Points on a hilly landscape, in no order, each with its height.
From any point a climber takes the steepest step (rise divided by distance) to one of its 2 nearest points. It stops when none of these is higher. Distance is the straight distance between rows; heights are no part of it.
J299 h=537: [-20  33 -24 -15  -3  32  81 -51  25   1 -26  20  24  23 -39   4 -11 -13
  85  12 -13  19]
J537 h=414: [  5  22 -30 -15 -19  11  22 -38  11  -4 -16  -8   6  24 -13  16  -1 -11
  14   4  -6  31]
J345 h=517: [-18 -27 -24   8 -36 -60   0  28   0 -45  16   7  11  60  -3 -12  15  21
 -38 -27  33  11]
J631 h=562: [  9   8  13  27  29  18  43 -30  62 -37 -35   0  39 -24  -7  -8 -10  13
  82  23 -47 -14]
J496 h=501: [ 14   9  60 -35  37  39 -17   4  23  23 -36 -29  62 -78 -65 -31 -31  41
  16  36   1 -29]
J305 h=373: [ 40 -20  48 -51  33  -2 -41   7 -17   3  42  17  -1 -20  40 -12  16  26
 -28 -20  44 -44]
J799 h=71: [-36  23 -21  -9 -15  31  47 -57 -36  20  19  -6 -39  14   1  59 -48 -57
  33  -8   7  32]
J27 h=448: [ 17 -40   2 -33 -15 -12   2  -1  15  31  51  38 -23  18  34  11  14 -24
 -25 -45  83 -18]
J384 h=302: [-16   9  23 -42 -13  -5  17 -38   0   6  -3 -35  28  -9 -24  25 -54  23
  -9  -1  -5  19]
J7 h=151: [-64 -49 -10  92   0 -35 -19  43 -38 -50  52  19 -21  22  44   6  21 -40
 -30   8  48 -28]
J412 h=353: [ -1  12  -1 -16 -12  10  32 -25  21  -3 -38 -32  42   5 -38  11 -38  23
  24   7 -19  20]
J932 h=350: [-16  25 -31  33  17  32   6 -29  -9   7 -10  -4 -34   1  26  27  -5 -41
  16  15 -19  36]
J751 h=250: [ 19  34  48   1  11  18 -86  30 -35 -23 -26 -48   9 -13   4 -23 -14  45
 -63  22 -55  -1]
J931 h=348: [ 27  24  16 -34  -4  14 -58  23   7   8 -51 -29  28 -38 -53 -41  -3  56
 -42  29 -32   6]
J636 h=287: [-15  25  -3  18 -15  -4 -36  13 -51 -14  -4 -54 -43  34  14   8 -13  10
 -59  -8 -60  40]
J919 h=412: [ 10  41 -16 -35 -13  33  89 -31  43  -7 -33  27  65  18 -82 -29   2  27
 112 -15  -3   4]
J685 h=478: [  2  13  -1 -11 -19   6 -13  -7 -27  51  35  15 -56   0  35  26   5 -45
 -39 -19  32  11]
J10 h=407: [ 32 -41  36 -46  13   0 -25   3 -18  25  56  40 -15  -2  49  -3  26 -18
 -31 -29  59 -44]
J827 h=699: [-12  31  20  -4  35  53  45 -25  36  -7 -72  12  52 -26 -67 -22 -33  14
  66  45 -48   4]
J15 h=161: [ 17   2 -24  57  29  -5 -72  24  -5 -29 -29 -23 -19   5  38 -25  45  11
 -27  45 -37 -12]
J489 h=485: [ -3 -85  -2   4 -17 -64  -9  57  16 -21  49  49  16  35   6 -28  38   1
 -12 -23  51 -47]
J73 h=239: [ 38  31   5 -40   8  -1 -57  16  -4  48 -31 -16 -22   1   5  -9  29   7
 -62  -4 -20   5]
J603 h=253: [ -2  12  38 -54  -5   5   4 -28 -25  31   7 -18 -10 -21   9  31 -42  17
 -39 -18   9  -7]
J187 h=613: [-27  34  -6   2  28  51  55 -46  27   1 -49   9  20  -8 -41  12 -37  -4
  58  34 -45  15]
J268 h=268: [-50  12 -51 110  -2   5 -12  11 -33 -14  -1 -10 -36  20  27  24  14 -65
   2  38  -9  47]
J962 h=298: [ 24 -32  38   6  55   7 -29 -10  10 -33  12  -2  29 -45  28 -15  -4  31
   5  -3  -1 -49]
J650 h=221: [-34  -4 -14  30 -27 -27 -19  28 -61 -18  17 -21 -44  33  34  28 -12 -16
 -58 -14 -14  38]
J359 h=266: [ 14 -55  18  45  49 -13 -30   3   4 -43  20   1   1 -15  59  -7  16   9
   8  -2  -9 -59]
J994 h=508: [  5  -2 -20  37  11  10  31 -27  55 -52 -30  -1  27  -2   6 -14  18  -3
  59  19 -43  12]
J779 h=123: [ -1 -31 -38  85  29 -28 -50  42 -19 -58   9  -7 -18  13  55 -18  44   6
 -28  29 -22 -36]
J203 h=336: [ 39 -14  75 -37  57  17 -36  -9 -24 -13  35 -14  25 -40  29 -22 -13  40
 -24 -13  28 -55]
J565 h=33: [ 25 -26  -6 -28  17  -6  43 -22  38  26  13  27  12 -17   4  14   7 -17
  43 -14  37 -34]
J389 h=106: [-20 -37 -23 104  25 -24 -21  44   3 -58  21   3   0   6  65 -16  51 -17
   2  32  -1 -52]
J861 h=413: [  3  32  -2   8   1  13 -41   8 -63  50  28 -10 -81 -16  43  30   2 -54
 -46 -13  -8  22]
J338 h=295: [ 33  32  22 -18  32  25 -88  11 -60  13  10 -18 -55  -6  44   0  20  -1
 -74  -4 -23  -1]
J296 h=548: [  2 -12 -15  20 -26 -13 -18  11  -9  12  20  17 -32  11  38  14  31 -39
 -33  -5  40   8]
J443 h=440: [-21 -88 -31  46 -44 -76  17  79  41 -39  44  67   8  40  -2 -36  43 -13
  13 -20  53 -37]
J29 h=97: [-22  18  -7  -8 -34   7  41 -45 -36  30  19 -20 -24  12   6  49 -32 -24
 -12  -5  -9  42]
J982 h=355: [ -9  28  -9 -26 -47 -18 -26  15 -37   7  -4 -27 -30  40   7   6  -6  27
 -61 -18 -31  47]
J143 h=212: [  3 -24  40 -44  -5  -5   2 -33 -24  19  52  -1 -20  -4  35  36 -28   2
 -36 -47  38 -21]
J279 h=449: [ 10  -5  50 -35  13  -1 -26  13  30  13 -32 -21  57 -61 -57 -36  -3  73
  -1  11   2 -21]
J383 h=131: [-33  16  25 -11 -37  -4   4 -25 -47  11  20 -20 -32  15  28  51 -58  -5
 -31 -20 -18  38]
J217 h=128: [-48 -41 -28 111   3 -17  -7  42  -5 -45  33  34   5   7  56  16  43 -41
  11  21  41 -33]
J939 h=26: [ 31 -31  19 -21   3  -5  57 -24  77  13  28  42  32 -35  -5   0 -16  -5
  77 -31  29 -35]
J783 h=265: [ 41  18 -15 -57 -15 -20 -34  17  19  53 -15   1 -22   2 -19 -23  49  13
 -40 -14   2  10]
J330 h=306: [-23  11 -46  80 -13  15  20  -6   8  -6 -12   9 -14  24  22  23  29 -53
  35  24  -2  30]
J263 h=234: [-28  11 -25  85  28  18 -32  11 -50  -7  -1 -16 -57  -6  49  23   1 -63
  -2  24 -26  34]
J92 h=475: [  9  -7 -19  -6 -28 -13  22  -3  17   4   2   5 -12  11  14   1  23 -17
  11 -11  21  11]
J791 h=192: [-20  16  -2  68  26  34 -35  -8 -50  -6 -20 -43 -66  -3  36  25 -47 -41
 -10  15 -64  49]
J969 h=8: [ -7 -16  22  -7  18  -6  60 -48  40 -30  11   1  36 -18 -10  -2 -34  21
  60 -15   3 -14]
J514 h=406: [-22 -53 -38  51 -46 -60  41  42  38 -48  28  41  16  51 -17 -30  46 -14
  37   1  39  -5]
J314 h=470: [-21  39  -1 -54  -5  30  82 -47  21   8 -20   7  53  -1 -80  -3 -38  15
  80   0   5   8]
J18 h=318: [ 38  26 -25 -60 -21 -12  26  11  56  15 -37  15  36  -5 -62 -34  40  27
  47 -12  -8   8]
J589 h=620: [ 14   6  23   3  29  18  15 -21  44  -8 -54   4  52 -66 -42 -22 -29  26
  55  28 -37 -27]
J260 h=254: [ 48  38  30 -56  18  31 -73  25 -32  34   0 -10 -26 -28  10 -10  25  14
 -71   9 -22 -17]
J173 h=174: [-23  -6  28 -15  -6 -14  -9 -26 -54   6  56 -26 -26   8  45  30 -36 -12
 -47 -38   9  -1]
J284 h=488: [ -5 -63 -20 -27 -53 -27  15  27  16  29  50  39 -20  33  26  16  11 -41
 -26 -36  92   3]
J866 h=202: [ 29  15   9  31  33  12 -90  29 -29 -26 -23 -34 -29  -4  10 -34  22  26
 -54  16 -63 -10]
J213 h=552: [-21  14  40 -19  39  38  20  -3  35  41 -48  -4  66 -86 -78 -26 -36  38
  38  42  11 -41]
J936 h=534: [ -7 -95  -5  -1 -36 -34  13  47  24   4  54  51 -10  43  18 -11  30 -19
 -18 -33  77 -17]
J228 h=394: [  8  32  28 -49  -8   0 -22  14  19  24 -49 -24  53 -31 -77 -22 -21  65
 -15  20 -24  22]
J752 h=156: [-33  46   6  47  12  32 -17 -15 -46   0 -24 -32 -42  23   4  29 -74 -28
  -4  20 -81  68]
J985 h=182: [-50 -14 -29  65 -16 -32 -15  28 -52 -32  33  -2 -36  28  40  24   4 -40
 -40   5  16  10]
J548 h=447: [-21 -42 -45  29 -47 -73  43  31  24 -57  20  24  18  64 -18 -33  30  19
   8 -29  28  14]
J627 h=431: [ -6 -17 -11 -20 -45 -41  -9  17 -26 -12  25 -27 -10  63   7   4  -6  25
 -64 -23  12  28]
J533 h=42: [ 13   9 -20 -43   1  16  57 -36  18  37   1  20  -4 -18 -18  31  -5 -21
  46 -11  32  -2]
J541 h=53: [ -5  37 -33 -28  -1  25  58 -58  -5  31 -18  13 -21   1 -10  51 -25 -42
  46  -9  16   6]
J566 h=379: [ 14  46 -19 -54   8  27  70   0  42  10 -46  30  70 -11 -90 -41  13  23
  99  11 -17 -14]
J695 h=18: [ 15  -6  23 -21  14 -11  55 -20  62  -4  -7  18  48 -39 -33 -19 -11  23
  71  -7   3 -23]
J723 h=296: [ 20  35  35 -10  19  38 -67   8 -21  19 -41 -44   8 -24 -29 -10 -29  45
 -51  25 -53  11]
J171 h=292: [ 46  13 -41 -50 -28 -31   7  13  44  31 -24   7   2  14 -30 -23  45  25
   2  -8  -5  23]
J475 h=346: [ 25  40 -15 -67 -16  19  55  -3  35  39 -53  16  49  -6 -99 -26   9  33
  48   7  -2  13]
J405 h=347: [ 19   6   1  12  12   7 -60  26 -57  17  27  -8 -53  -1  60  11  31 -14
 -59  -5   0  -3]

Two climbers start at each pair of points below. Name the first point that both come to, or write -.
J475 and J695 => -
J173 and J338 => J296
J723 and J783 => J827

For each start below, name the point where the climber stops.
J389 => J345
J939 => J296
J260 => J296
J18 => J827
J779 => J827
